Each row is a point on a landscape with many peaks, with its height.
From any point a climber takes the steepest step (rise divided by distance) to one of its 2 nearest points. It stops when none of these is higher. Distance is the straight distance between rows; heights are no part of it.
<1809>: 108	80	108	104	93	110	125	90	99	85	78	90	101	49	77	94	93	99	80	85	100	94	83	96	87	101	113	66	69	96	100	135	95	82	84  (h 390)
<191>: 102	73	121	75	93	87	65	89	105	75	115	78	82	85	108	79	102	84	107	68	129	86	100	82	77	100	118	116	104	93	95	95	114	131	105  (h 437)
<1571>: 116	162	58	112	109	102	108	120	75	122	108	128	113	128	103	101	127	87	123	127	74	115	132	120	106	110	81	81	120	98	119	110	105	87	124  (h 185)
<1851>: 93	101	63	92	95	97	90	99	92	94	112	74	87	111	127	106	97	104	94	132	111	60	94	100	125	89	97	102	91	119	98	91	115	112	113  (h 317)
<33>: 112	83	97	91	87	96	63	99	87	90	117	84	73	102	112	84	109	99	113	86	139	55	119	100	81	101	100	127	111	99	104	106	95	101	117  (h 434)
<822>: 107	116	122	111	97	116	76	108	113	95	103	117	101	152	69	98	102	74	123	64	80	154	108	101	90	113	99	95	123	71	110	59	100	80	124  (h 495)
<1709>: 97	89	160	114	105	134	106	99	130	85	70	153	136	119	52	112	80	125	74	97	77	164	75	112	87	118	118	114	119	66	97	99	58	79	101  (h 602)
<28>: 102	92	78	83	116	79	69	82	52	78	94	59	67	57	104	106	102	113	99	71	120	70	96	91	114	87	123	90	94	125	102	93	137	126	118  (h 396)
<1170>: 115	75	108	92	100	93	90	88	88	77	93	77	87	57	76	87	100	85	97	59	115	88	103	100	81	100	118	76	88	94	101	117	113	100	104  (h 414)
<1425>: 86	118	60	107	119	94	140	117	100	139	108	88	131	110	97	120	106	104	99	124	81	117	74	92	126	79	68	85	117	119	102	82	118	116	59  (h 217)
<704>: 130	131	84	113	110	116	84	123	75	113	107	126	97	126	93	90	122	100	129	103	106	93	139	128	87	116	84	96	109	93	112	109	94	63	133  (h 148)
<924>: 91	80	130	87	119	79	81	88	100	71	91	75	80	39	102	83	81	85	106	56	106	113	87	77	86	101	139	87	86	106	87	98	134	159	90  (h 226)
<1316>: 93	77	138	112	95	108	105	90	118	83	88	100	98	88	54	89	76	79	93	47	76	153	90	84	78	103	119	73	94	75	94	89	97	92	103  (h 500)
<680>: 97	81	101	75	107	87	61	88	79	60	103	74	70	59	124	90	85	105	101	88	134	61	93	80	74	101	132	114	98	102	98	103	123	148	104  (h 558)
<455>: 89	86	113	94	99	94	116	81	102	70	81	103	90	38	127	102	79	128	72	119	118	82	59	63	88	99	131	101	50	112	83	108	104	140	63  (h 393)
<293>: 118	94	98	115	107	126	107	126	110	102	93	117	118	113	85	81	96	106	100	126	103	78	115	133	83	123	85	106	109	79	102	127	96	64	101  (h 468)
<1050>: 99	93	79	101	113	93	126	96	80	91	89	64	99	75	86	107	93	112	83	89	100	86	73	92	110	79	107	62	75	128	90	104	124	103	90  (h 464)
<453>: 89	158	57	91	77	64	93	107	98	136	105	105	97	128	138	128	125	87	123	140	89	107	137	117	137	99	83	108	115	117	120	116	87	114	120  (h 231)
<1739>: 95	104	109	114	108	128	127	113	125	115	94	115	120	135	67	106	86	79	94	87	51	169	78	89	93	107	104	95	125	71	99	65	106	85	77  (h 470)
<1549>: 87	129	37	122	109	90	100	94	61	133	105	115	78	121	123	108	108	106	109	152	72	79	151	144	121	99	89	88	104	124	125	114	91	80	145  (h 48)
<585>: 120	137	59	116	111	110	119	120	79	111	107	112	113	120	91	94	114	90	108	127	80	98	120	125	104	106	81	76	114	94	115	108	109	77	109  (h 156)
<1580>: 115	100	86	108	98	114	135	115	113	109	101	97	118	108	86	102	100	88	85	113	84	107	81	102	103	105	87	90	102	89	104	106	110	83	74  (h 389)
<1631>: 108	92	123	102	94	103	78	97	102	91	105	88	89	113	69	89	102	71	113	46	94	135	107	91	82	105	103	85	108	83	106	71	105	87	117  (h 406)
<625>: 99	67	89	95	95	105	76	100	93	88	104	86	79	104	116	81	92	108	106	103	134	25	121	111	77	103	103	130	107	97	97	114	86	98	115  (h 399)
<1567>: 90	78	185	99	89	117	110	75	129	74	83	148	133	88	67	84	78	116	77	83	96	132	95	99	94	101	120	125	108	78	84	114	35	89	103  (h 318)
<1797>: 85	98	57	89	103	91	74	84	69	89	104	77	71	98	127	114	98	113	93	127	115	55	101	99	128	81	107	103	91	129	99	88	116	110	134  (h 296)
<1478>: 111	84	122	105	88	116	131	88	108	93	77	108	111	51	71	102	94	96	83	77	86	126	80	92	82	102	107	70	71	86	99	132	86	72	82  (h 444)
<1575>: 96	90	99	97	113	89	118	95	89	83	84	69	92	51	80	99	88	104	91	69	103	100	68	82	102	84	120	65	68	123	85	110	128	115	87  (h 529)
<1140>: 88	83	107	86	104	92	102	90	96	60	83	87	87	44	118	91	78	115	80	107	119	77	65	73	84	95	135	97	65	113	82	108	117	145	76  (h 418)
<1451>: 113	97	83	75	93	88	49	81	55	100	112	78	50	74	121	88	123	106	124	70	138	83	115	87	102	93	100	119	109	103	118	99	100	109	117  (h 481)
<281>: 114	125	133	109	139	128	78	126	103	112	109	158	124	158	84	95	107	119	153	113	120	104	128	133	83	129	80	126	128	85	106	106	102	70	141  (h 547)
<782>: 86	94	174	115	116	126	95	101	130	75	77	147	133	136	49	111	72	132	78	91	91	151	77	118	90	114	123	123	127	71	92	98	54	86	123  (h 615)
<1226>: 96	117	41	130	113	106	93	111	72	127	107	121	82	122	114	86	98	107	108	151	82	62	148	149	110	116	89	92	103	110	120	117	90	74	132  (h 70)
<570>: 109	145	72	95	84	82	93	113	84	121	111	101	97	130	118	116	133	78	125	99	90	114	126	106	125	89	82	89	111	110	110	98	94	96	122  (h 304)
<1217>: 121	112	82	124	116	118	78	123	72	115	104	123	89	125	103	83	107	114	125	110	113	63	147	138	84	120	79	105	103	96	108	115	87	65	129  (h 122)
<1254>: 96	118	106	110	101	117	98	114	107	103	103	100	108	137	70	103	104	64	116	58	61	157	102	89	99	101	103	75	116	86	98	61	110	82	110  (h 436)
<99>: 102	65	149	88	82	103	123	89	149	96	111	121	123	97	124	88	91	115	75	131	108	82	82	107	81	106	98	141	108	77	83	120	67	104	64  (h 247)
<1480>: 96	98	58	103	111	97	116	97	78	97	101	74	97	94	96	109	99	111	87	114	100	76	87	106	121	78	96	67	84	126	99	104	119	90	105  (h 417)
<10>: 118	81	146	103	102	101	70	90	99	82	95	101	91	88	59	77	92	88	111	41	127	113	122	103	62	111	108	104	115	79	110	91	92	84	122  (h 565)
<986>: 117	80	139	105	100	120	101	108	115	79	82	118	117	94	74	80	90	101	91	85	113	90	113	118	68	112	104	107	102	77	95	127	80	70	106  (h 412)
<843>: 117	128	84	87	77	84	71	97	72	114	112	92	71	112	118	108	141	92	124	75	112	110	124	94	120	91	83	100	101	105	114	96	91	91	127  (h 349)
<572>: 96	111	60	131	112	117	105	126	104	122	108	128	105	120	100	75	90	109	107	160	90	71	127	147	105	131	75	117	120	88	115	119	99	71	100  (h 397)
<173>: 113	72	133	100	99	103	91	92	101	78	88	99	97	68	65	77	90	82	98	56	117	104	111	103	65	106	117	86	99	82	102	114	100	91	111  (h 501)
<1712>: 82	102	111	96	117	88	108	113	102	93	90	65	102	76	127	97	89	116	84	90	101	102	59	57	106	86	120	93	72	134	60	64	133	143	71  (h 265)
<1068>: 118	146	76	100	79	88	78	112	89	124	110	120	90	135	122	104	130	88	133	114	105	104	139	115	115	110	77	110	112	103	114	108	84	86	128  (h 273)
<50>: 91	127	94	103	111	106	106	113	95	112	108	87	105	126	80	108	118	67	125	50	62	151	102	85	107	83	95	59	114	99	93	62	114	88	110  (h 368)
<877>: 91	108	91	91	105	98	109	118	104	108	110	68	106	110	104	106	112	82	104	78	88	114	80	78	121	78	94	75	97	119	83	74	128	113	88  (h 316)
<289>: 119	105	97	91	91	97	77	103	87	100	115	83	86	107	91	93	123	73	116	64	107	110	110	94	102	96	94	88	104	99	105	89	109	89	117  (h 218)
<1840>: 84	73	185	95	91	101	101	74	126	61	88	133	122	88	66	72	69	104	81	69	109	120	108	106	82	98	125	126	111	76	87	110	47	101	109  (h 322)
<1534>: 108	102	108	95	89	109	101	115	122	101	112	92	112	130	85	93	101	69	105	87	84	126	93	94	103	101	94	97	112	88	95	80	107	94	94  (h 438)
<523>: 85	102	98	103	115	110	120	115	106	115	108	74	110	110	75	106	101	74	112	51	65	146	83	77	105	78	99	56	104	108	86	68	122	94	96  (h 301)
<220>: 108	123	93	82	64	88	65	101	106	113	124	102	77	134	143	100	132	88	134	105	125	88	125	98	115	104	76	137	113	101	106	93	79	104	120  (h 294)
<244>: 106	90	129	81	78	94	77	104	127	89	129	97	105	140	120	76	107	84	120	92	125	80	107	104	87	107	91	146	129	91	89	85	91	100	113  (h 267)
<257>: 94	104	64	88	112	76	73	77	38	87	96	68	71	81	106	115	112	124	99	78	114	70	103	97	129	73	110	85	89	135	108	92	133	104	134  (h 323)
<403>: 112	80	95	85	111	83	75	88	69	81	100	64	71	55	91	91	100	96	106	58	122	82	100	95	93	97	124	88	93	108	105	105	127	122	110  (h 516)
<786>: 92	84	80	113	109	97	140	83	121	123	102	92	100	81	110	138	89	126	72	164	107	77	71	100	110	108	89	111	77	101	108	93	104	105	45  (h 234)
<1836>: 109	78	153	101	80	124	123	80	132	97	82	136	124	81	75	107	94	106	73	92	79	139	82	88	90	110	107	111	91	76	96	117	62	81	68  (h 366)
<1040>: 76	88	55	116	123	99	133	83	108	124	101	87	94	83	113	133	89	128	73	175	105	74	72	112	123	95	88	102	90	119	109	80	108	101	66  (h 215)
<1718>: 124	99	97	111	109	120	117	112	88	86	86	97	107	84	64	91	104	92	94	77	86	109	98	109	76	108	104	61	89	83	101	116	109	62	107  (h 419)
<866>: 109	109	72	110	90	104	87	118	101	109	117	106	100	127	117	89	106	96	115	133	107	63	124	125	107	112	81	116	115	98	105	108	94	84	112  (h 329)
<101>: 106	122	50	112	109	108	135	114	83	113	103	95	113	112	90	103	104	94	96	124	81	96	99	115	114	94	82	73	108	105	114	103	114	82	95  (h 127)
<1788>: 105	71	151	97	83	121	118	85	128	91	84	128	125	72	88	89	93	107	74	100	99	110	90	98	84	107	106	110	87	78	92	134	59	82	79  (h 380)
<508>: 108	124	73	116	89	100	79	121	101	124	115	124	97	136	121	88	108	101	132	137	109	68	141	135	110	126	78	123	124	99	111	115	86	83	122  (h 351)
<1775>: 77	110	66	85	117	78	77	78	46	79	84	70	82	84	118	119	97	134	92	100	111	69	96	95	137	69	115	96	88	148	91	72	136	116	136  (h 289)
<486>: 80	118	79	86	111	78	83	102	73	86	96	62	96	94	125	111	106	115	97	90	106	82	80	83	138	71	106	94	87	145	79	66	134	131	115  (h 299)
<1666>: 95	79	150	111	89	119	108	89	124	82	78	120	111	90	51	93	74	92	82	59	72	161	85	91	78	110	122	85	96	70	95	96	78	83	101  (h 540)
<773>: 100	85	175	108	107	105	75	97	116	71	91	125	114	131	51	90	78	108	103	58	115	121	110	111	71	111	114	122	125	75	99	84	80	80	132  (h 614)
<675>: 111	71	133	90	83	105	98	102	125	79	105	93	105	97	87	80	91	82	92	83	110	100	96	96	77	106	110	107	101	86	90	107	99	101	92  (h 373)
<182>: 105	63	123	86	97	96	81	89	95	74	100	92	86	64	92	77	89	95	105	69	140	61	121	105	61	101	120	115	107	88	104	124	96	110	104  (h 539)
<1574>: 90	90	114	92	106	96	114	111	121	99	104	73	103	90	126	99	89	101	79	103	100	104	61	63	102	90	110	100	74	117	69	75	128	137	64  (h 250)
<1439>: 112	117	117	115	145	134	88	133	105	112	106	155	127	144	84	90	100	120	136	120	108	87	128	142	81	130	79	121	124	83	101	121	103	68	127  (h 531)
<1125>: 115	89	139	108	94	122	134	82	133	121	81	138	128	81	75	135	101	103	76	99	63	151	77	90	92	119	104	110	94	70	103	110	68	82	53  (h 340)
<841>: 109	83	168	101	110	104	70	89	104	75	94	119	103	107	58	81	85	102	108	50	133	108	126	111	63	110	110	127	121	78	105	88	83	80	128  (h 599)
<507>: 95	67	134	90	87	101	108	80	108	70	82	99	97	35	87	82	82	89	86	74	109	101	84	83	82	96	121	85	74	90	94	137	94	114	83  (h 321)
<1687>: 90	142	70	88	90	74	94	110	79	119	105	82	99	122	127	130	133	91	115	92	88	111	118	100	139	72	83	81	102	127	108	96	104	114	119  (h 276)
<719>: 105	180	57	110	102	78	102	115	78	136	97	131	102	126	119	111	130	91	129	138	78	119	151	123	108	118	82	96	123	105	129	126	92	102	127  (h 212)
<1356>: 100	83	118	100	98	105	132	99	121	105	92	87	105	77	86	104	91	93	85	82	89	126	67	73	97	91	105	78	77	102	83	101	108	104	66  (h 220)
<1295>: 95	84	151	117	91	106	76	98	126	81	100	107	102	146	62	89	80	89	102	55	80	148	101	93	88	118	118	113	125	70	99	61	84	93	117  (h 535)
<76>: 80	100	40	118	122	100	136	92	92	128	108	92	99	97	105	109	91	115	84	165	91	82	95	126	127	93	85	89	102	118	120	97	111	85	88  (h 89)
<791>: 107	107	99	89	72	96	76	107	122	103	131	95	100	138	129	87	117	79	124	111	114	80	109	106	109	105	82	132	120	94	98	93	97	105	108  (h 278)
<1138>: 61	133	57	91	98	61	90	77	66	114	88	95	98	115	139	152	116	127	105	133	85	96	126	116	150	58	93	94	93	153	115	97	102	110	150  (h 17)
<430>: 106	72	129	91	88	104	110	94	121	80	96	91	100	72	82	85	88	84	84	76	102	107	84	87	82	101	115	89	84	89	93	113	101	106	87  (h 352)
<1500>: 80	133	47	109	112	86	142	112	93	141	111	102	124	112	102	112	103	96	98	141	81	113	87	102	129	89	66	91	129	111	114	90	117	112	64  (h 197)
<618>: 117	116	114	105	103	122	91	120	119	101	106	132	126	153	78	89	103	80	118	105	84	135	104	117	91	120	91	118	134	75	105	85	103	80	116  (h 388)
<973>: 106	70	119	97	81	106	128	89	134	103	102	102	109	83	113	105	89	111	72	132	104	83	75	91	89	108	98	116	78	86	95	120	86	103	56  (h 235)
<960>: 117	116	78	100	82	99	59	101	61	124	106	110	61	112	126	90	126	114	130	99	130	74	146	109	103	105	78	122	106	109	116	110	72	74	133  (h 277)
<1698>: 82	75	148	82	97	90	108	79	115	72	93	119	97	35	131	84	80	105	86	88	101	121	66	55	84	94	134	103	56	98	75	113	99	151	59  (h 365)
<1735>: 107	104	52	122	105	110	81	113	74	119	105	108	78	121	116	88	103	110	112	127	103	53	141	142	104	112	89	100	102	109	115	113	85	71	133  (h 93)
<811>: 98	84	120	108	111	101	152	95	129	135	93	99	121	81	88	147	101	105	89	86	74	137	64	65	101	95	99	91	73	101	88	86	100	109	35  (h 308)
<438>: 89	67	62	110	108	111	110	90	86	91	85	80	77	81	100	98	85	117	73	129	107	48	95	115	98	98	110	82	75	109	102	121	100	80	102  (h 384)
<1570>: 106	73	135	81	84	97	91	101	138	81	126	98	112	128	125	75	91	90	99	105	119	67	93	104	76	97	99	141	118	85	84	102	92	110	98  (h 260)
<659>: 91	88	127	90	102	93	117	96	121	90	95	93	100	68	132	103	82	114	74	105	104	100	56	57	90	96	120	106	59	111	69	86	115	146	58  (h 242)
<1847>: 125	115	121	107	115	123	74	121	102	101	106	139	113	144	84	89	110	100	136	96	113	105	129	123	80	124	84	116	123	85	106	99	98	67	131  (h 523)
<1174>: 93	62	83	103	101	111	97	93	87	79	82	85	81	67	99	86	85	110	82	106	120	42	108	111	83	104	117	94	80	98	99	133	92	90	104  (h 439)
<1665>: 127	105	111	103	97	112	74	113	96	97	110	110	99	123	90	85	112	88	122	82	118	92	127	111	85	114	85	112	115	89	107	96	96	70	124  (h 483)
<1455>: 90	82	49	113	116	108	123	90	79	103	92	81	87	92	100	103	89	114	74	136	96	62	94	124	114	87	101	74	81	121	106	104	108	74	105  (h 374)
<116>: 104	119	92	98	95	113	119	122	122	124	112	102	121	135	92	99	104	68	108	107	70	137	90	99	113	100	83	100	126	89	103	78	116	99	80  (h 394)
<836>: 105	81	100	93	89	106	120	109	122	95	107	81	103	95	102	97	94	93	79	110	104	94	74	87	98	98	100	97	85	101	92	103	111	111	77  (h 173)
<1535>: 81	96	60	87	116	90	81	80	61	77	91	72	78	81	119	110	87	126	79	123	116	54	89	96	126	80	118	97	88	139	91	76	130	113	132  (h 274)
<11>: 89	172	52	107	101	82	119	119	93	139	106	125	123	125	109	98	117	76	116	142	69	125	125	117	123	109	72	96	140	101	119	108	110	109	101  (h 198)
<1550>: 97	68	105	92	91	103	113	85	100	74	82	89	94	47	92	88	85	104	82	97	114	76	83	88	86	100	119	82	68	100	95	138	100	106	84  (h 345)
<354>: 89	160	57	99	90	74	108	119	97	136	110	107	113	127	124	110	118	75	119	136	79	118	125	112	134	97	77	100	127	112	115	110	103	110	105  (h 216)
<160>: 111	111	75	81	87	85	67	90	59	103	112	77	66	94	117	108	129	97	114	72	119	87	114	94	117	85	97	98	96	112	111	94	108	101	124  (h 403)
<902>: 112	69	95	85	106	90	68	86	70	78	100	73	70	56	93	86	97	99	109	68	135	66	113	100	75	103	119	104	104	97	110	118	111	115	108  (h 650)
<129>: 72	143	62	93	105	68	100	107	81	119	98	81	118	124	134	134	122	107	111	112	83	108	108	100	153	64	77	82	105	144	99	90	106	129	114  (h 262)
<1475>: 99	133	89	73	66	75	69	103	102	117	116	97	72	127	146	115	140	84	131	95	115	108	119	89	127	95	78	120	99	105	103	91	83	114	119  (h 312)
<296>: 114	177	80	105	101	96	88	122	95	131	103	147	110	139	111	103	131	88	141	129	85	128	145	120	103	129	81	106	132	92	121	114	93	95	125  (h 233)
<450>: 95	86	179	110	109	112	89	99	123	71	84	133	125	137	46	95	71	117	89	73	103	135	100	116	82	111	123	122	130	72	91	88	65	84	128  (h 626)
<1020>: 111	112	91	125	135	130	100	134	103	110	97	140	119	126	87	81	99	119	115	132	98	76	127	145	83	134	79	114	111	81	106	128	103	60	108  (h 504)
<792>: 74	124	62	107	121	86	119	114	83	117	98	80	130	115	112	120	114	117	102	110	81	109	79	94	143	58	76	72	104	149	91	79	118	124	89  (h 248)
<1137>: 101	84	81	104	96	109	123	105	114	104	104	80	102	96	108	103	89	106	77	138	104	77	78	101	109	98	93	100	87	102	97	104	108	101	73  (h 187)
<1756>: 113	106	75	93	99	91	94	101	73	96	110	72	89	98	94	104	115	87	103	77	103	90	105	97	113	88	96	69	97	112	101	96	116	93	115  (h 177)
<578>: 87	104	91	93	114	89	100	110	92	85	95	62	100	83	118	104	93	113	84	93	106	89	65	71	118	77	113	90	79	137	71	72	135	136	91  (h 280)
<1604>: 108	132	93	101	97	111	102	122	121	114	109	121	126	149	93	93	108	66	120	109	75	143	103	108	111	113	83	107	135	82	107	80	109	93	99  (h 361)
<22>: 103	83	93	113	99	101	146	86	122	127	95	101	111	77	102	139	98	119	74	140	92	94	78	96	104	112	89	110	80	88	113	111	95	96	39  (h 254)
<1714>: 89	86	64	107	110	104	127	94	104	107	99	79	96	90	112	118	86	121	74	153	107	70	75	103	121	91	96	92	79	118	100	93	113	106	80  (h 200)
<1244>: 93	143	57	89	75	68	83	99	81	124	107	97	85	124	143	134	127	100	116	132	101	97	135	112	137	87	86	108	100	123	114	111	87	110	133  (h 246)
<262>: 100	119	57	95	81	87	81	102	78	114	115	92	81	121	131	114	120	97	112	124	108	75	125	112	130	91	89	102	99	115	112	103	98	99	130  (h 268)
<983>: 101	85	106	99	101	99	135	94	110	101	87	81	102	66	100	119	88	112	76	103	102	99	59	75	105	89	106	83	62	113	88	103	110	114	58  (h 214)
<1265>: 91	91	112	104	109	107	135	110	116	115	96	80	110	93	74	108	93	83	99	66	73	146	68	72	100	85	100	66	92	105	81	81	115	99	74  (h 249)
<189>: 81	104	108	87	107	93	87	110	109	105	115	63	93	110	109	100	114	74	111	59	91	122	88	68	121	81	104	81	96	117	80	63	127	123	99  (h 288)
<328>: 117	115	69	102	88	94	86	112	83	110	115	95	86	123	112	96	114	88	115	114	109	73	128	115	112	102	85	96	105	105	111	106	97	83	122  (h 298)
<865>: 97	61	111	94	93	107	97	95	103	73	87	93	94	67	99	77	86	104	88	92	127	49	112	106	70	100	115	104	91	89	98	136	86	101	97  (h 487)
<317>: 119	129	66	101	80	88	71	98	55	124	108	106	64	113	130	107	132	109	122	102	111	91	144	116	115	99	81	105	99	116	121	113	79	77	138  (h 241)
<582>: 88	94	90	112	118	90	130	86	108	103	87	86	102	73	126	134	83	141	68	148	112	77	53	76	108	94	105	107	65	130	83	68	111	131	58  (h 227)
<1360>: 97	89	56	121	116	107	145	95	97	119	94	94	101	88	91	114	91	117	76	151	92	80	86	116	111	103	88	87	90	101	116	112	103	75	70  (h 67)
<14>: 104	109	80	101	100	105	122	114	106	111	110	77	114	112	95	102	103	84	96	100	87	106	83	98	113	88	87	78	100	109	97	89	119	100	87  (h 346)
<183>: 103	78	137	82	90	89	61	85	113	83	120	85	81	111	100	77	102	81	120	51	125	102	109	85	77	104	107	128	119	87	101	78	99	115	110  (h 409)
<1380>: 86	59	171	87	84	96	98	77	131	68	98	120	111	81	81	69	75	90	83	71	102	127	92	89	77	98	126	117	99	73	86	106	65	119	91  (h 328)
<311>: 119	97	109	114	100	125	130	103	101	87	78	110	118	68	62	99	95	97	85	79	81	123	85	106	76	108	105	63	82	80	102	125	94	62	91  (h 508)
<1620>: 95	91	103	111	112	95	139	71	111	111	81	92	105	55	116	150	91	136	69	134	108	81	58	74	105	100	105	99	49	122	90	88	101	122	47  (h 219)
<881>: 114	89	122	107	96	110	146	84	131	129	90	123	126	80	83	151	105	104	79	106	68	134	79	90	99	116	95	110	86	75	106	107	83	92	39  (h 309)
<1203>: 96	66	152	85	89	90	80	84	126	72	109	96	98	99	92	71	86	77	99	61	116	104	100	89	66	100	117	121	110	84	94	91	92	120	101  (h 392)
<1639>: 96	96	109	108	106	119	143	111	128	124	96	104	122	116	77	115	91	81	91	83	56	158	73	82	98	100	96	89	113	85	95	73	105	91	62  (h 404)
<991>: 129	93	120	109	104	120	88	119	102	90	97	117	111	115	76	82	101	98	111	87	116	89	122	122	74	112	93	104	108	80	100	111	95	64	119  (h 446)
<1053>: 88	84	97	80	109	88	80	92	82	49	88	82	79	44	127	88	75	116	85	109	122	62	79	80	77	102	144	106	83	108	89	104	120	153	93  (h 471)
<1429>: 90	79	135	90	91	95	118	69	113	82	91	119	101	39	138	106	83	123	76	108	110	94	63	58	89	100	120	107	43	101	84	116	90	141	51  (h 379)
<1195>: 82	128	77	73	98	71	64	93	60	85	95	71	75	93	141	122	117	120	101	93	112	80	99	79	141	74	108	111	88	135	86	69	123	132	128  (h 320)
<938>: 99	105	104	85	97	87	72	98	96	95	115	67	78	104	104	96	121	70	117	55	103	112	99	80	111	90	101	90	99	104	95	76	119	114	107  (h 251)
<819>: 118	85	99	111	95	120	121	114	120	102	99	106	116	105	87	90	95	100	86	125	98	93	94	116	92	114	88	106	106	82	105	120	100	74	79  (h 429)
<557>: 113	96	124	99	87	113	87	113	126	90	108	106	114	139	80	86	101	74	107	84	91	124	102	104	87	111	95	110	121	82	97	84	100	86	109  (h 413)
<1460>: 109	95	70	126	108	120	111	123	105	111	102	110	104	113	97	82	93	109	96	145	97	67	116	139	98	122	83	105	107	85	110	124	95	71	94  (h 430)
<1143>: 91	75	71	92	95	103	82	96	98	83	108	78	77	99	126	93	89	109	85	133	122	41	94	100	100	93	108	114	91	105	93	101	109	112	114  (h 341)
<1568>: 122	110	89	87	78	90	60	97	71	112	116	97	65	108	119	90	131	99	126	79	133	91	130	97	103	100	81	115	107	101	114	102	85	84	127  (h 313)
<1738>: 126	153	76	118	115	112	84	120	64	125	106	143	91	130	105	97	130	107	136	122	94	100	151	128	89	123	82	92	111	97	121	116	93	75	139  (h 174)
<596>: 103	84	111	100	107	107	145	104	131	132	99	101	123	104	85	127	97	92	84	99	70	143	70	79	98	104	93	99	99	87	96	84	105	101	43  (h 347)
<130>: 90	141	40	114	102	78	110	96	63	130	105	105	96	122	119	119	115	101	110	142	77	92	139	131	128	87	88	78	112	130	126	114	98	93	135  (h 33)
<905>: 101	95	125	114	98	124	107	110	123	93	92	116	116	132	58	101	82	82	93	73	64	161	84	95	85	112	112	90	115	69	98	72	98	83	99  (h 536)
<1188>: 83	79	136	104	89	105	88	102	132	95	107	90	98	138	76	87	86	68	102	58	74	149	94	76	96	110	118	101	112	78	89	64	100	102	102  (h 512)
<653>: 122	147	65	116	93	94	80	109	56	132	103	128	74	122	122	103	136	112	127	121	99	102	157	123	101	111	82	98	101	113	123	125	75	75	140  (h 207)
<1372>: 87	65	78	92	100	106	76	93	89	81	99	81	67	90	121	88	82	114	92	119	129	25	112	106	81	99	117	120	95	101	97	112	95	108	115  (h 369)
<428>: 91	88	104	97	102	93	120	88	115	91	94	93	97	74	139	113	77	131	63	140	112	77	52	70	92	97	113	111	61	112	76	82	113	140	59  (h 232)
<1778>: 110	90	111	111	99	99	147	83	127	130	93	112	124	74	94	159	108	111	77	123	82	109	82	90	100	116	91	109	79	84	114	112	89	97	29  (h 279)
<1266>: 87	146	48	110	105	91	131	115	97	140	114	120	122	115	99	96	103	88	103	151	78	116	104	115	122	104	68	100	140	97	119	98	118	104	75  (h 175)
<368>: 78	57	164	78	92	87	90	71	130	61	106	113	103	64	103	66	73	87	93	68	106	116	91	85	70	94	134	115	95	82	87	109	85	145	89  (h 337)
<980>: 85	119	39	115	123	93	136	99	76	124	108	94	113	106	97	110	101	110	93	149	80	91	98	123	127	80	80	70	109	123	117	98	112	92	95  (h 104)
<1762>: 104	66	143	97	79	107	126	76	140	103	103	130	119	77	124	106	96	124	68	136	103	83	83	98	87	109	97	135	86	78	94	133	61	102	52  (h 244)
<1149>: 105	87	175	104	99	132	116	88	134	91	75	151	138	94	71	100	90	121	74	105	92	134	87	110	90	115	109	127	113	77	89	124	47	70	93  (h 311)
<725>: 97	79	128	103	97	98	92	93	115	87	98	83	91	95	63	87	88	68	101	42	83	140	95	83	85	103	118	78	99	83	94	79	110	100	106  (h 454)
<1227>: 106	63	137	88	81	104	110	103	141	91	117	104	116	109	123	78	86	104	84	125	113	74	87	106	79	102	98	139	111	81	84	114	85	104	82  (h 252)
<1293>: 99	77	108	101	89	104	131	84	117	98	90	94	100	66	113	116	88	115	72	123	109	84	65	77	95	99	106	95	64	103	95	118	97	114	58  (h 225)
<1078>: 78	147	49	99	102	60	110	91	61	127	95	97	108	122	127	140	124	112	109	129	75	106	131	122	138	65	86	80	107	145	122	111	98	109	139  (h 22)
<873>: 76	118	67	108	127	97	138	122	96	136	104	81	134	115	101	118	115	107	112	95	71	123	72	81	131	69	71	63	114	135	87	77	114	119	69  (h 236)
<796>: 101	85	144	114	91	127	108	101	132	89	81	129	122	121	56	102	79	100	79	79	71	161	80	98	84	114	117	101	110	68	94	88	79	80	96  (h 574)
<250>: 95	94	96	91	124	79	95	94	72	81	89	56	84	50	86	100	95	103	96	55	106	96	75	84	109	82	124	69	83	129	81	95	144	127	100  (h 428)
<607>: 90	95	118	93	92	103	84	106	127	102	117	80	95	133	94	92	104	62	112	65	83	135	99	77	106	99	104	92	110	92	89	61	114	104	101  (h 477)
<1511>: 104	133	77	125	113	109	88	131	102	126	113	142	111	137	109	77	100	111	131	151	98	77	140	145	107	137	75	125	131	93	111	122	99	77	115  (h 372)
<1236>: 120	156	90	102	88	95	74	117	91	129	103	140	94	139	121	104	132	97	148	120	109	116	146	118	102	127	77	121	119	101	121	112	78	82	128  (h 253)
<1578>: 94	117	76	70	95	73	55	85	49	96	106	73	60	82	130	116	124	114	110	73	120	86	105	79	132	79	100	111	91	122	105	83	119	125	126  (h 348)
<155>: 116	84	95	86	96	97	57	89	67	100	113	90	60	87	112	77	112	110	120	68	147	60	127	96	78	98	95	132	118	95	115	104	91	94	121  (h 410)
<887>: 99	106	141	119	103	116	68	109	118	85	101	125	109	165	63	96	91	97	118	66	90	151	104	103	88	120	105	117	129	70	108	58	93	82	128  (h 520)
<868>: 64	134	63	102	115	75	101	110	78	114	91	80	128	122	127	127	118	127	103	115	85	103	89	98	156	56	78	83	106	160	90	74	114	134	108  (h 255)
<136>: 106	70	145	96	85	117	112	99	128	85	83	117	120	84	87	79	85	104	82	97	111	87	104	110	79	106	106	114	99	79	88	135	72	82	89  (h 391)
<505>: 90	75	129	87	99	88	100	86	104	69	87	88	89	34	90	84	84	87	94	66	107	109	79	75	87	96	131	80	75	102	87	120	114	138	82  (h 286)
<1048>: 103	78	100	76	96	90	55	90	82	74	118	76	66	81	126	90	102	102	115	81	141	57	107	85	78	98	116	132	109	97	103	98	112	129	108  (h 484)
<1611>: 76	67	160	78	96	90	96	73	118	58	97	127	101	30	116	69	73	96	96	74	102	124	79	70	79	95	136	110	73	86	87	123	92	154	74  (h 350)

Two climbers start at each pair of points below. Name the first point that both come to, or write -.
<980> / <1226> -> -
<1840> / <430> -> <680>
<1356> / <1293> -> -

Call two points neighbours if one is among the 2 nearest of the other. Go from one point of each pair to the other, from neighbour to neighbour, staying as high as possible. Name the lowest point that can't be avoided.
<311> / <680> -> <507>
<570> / <33> -> <1266>
<1451> / <33> -> <155>
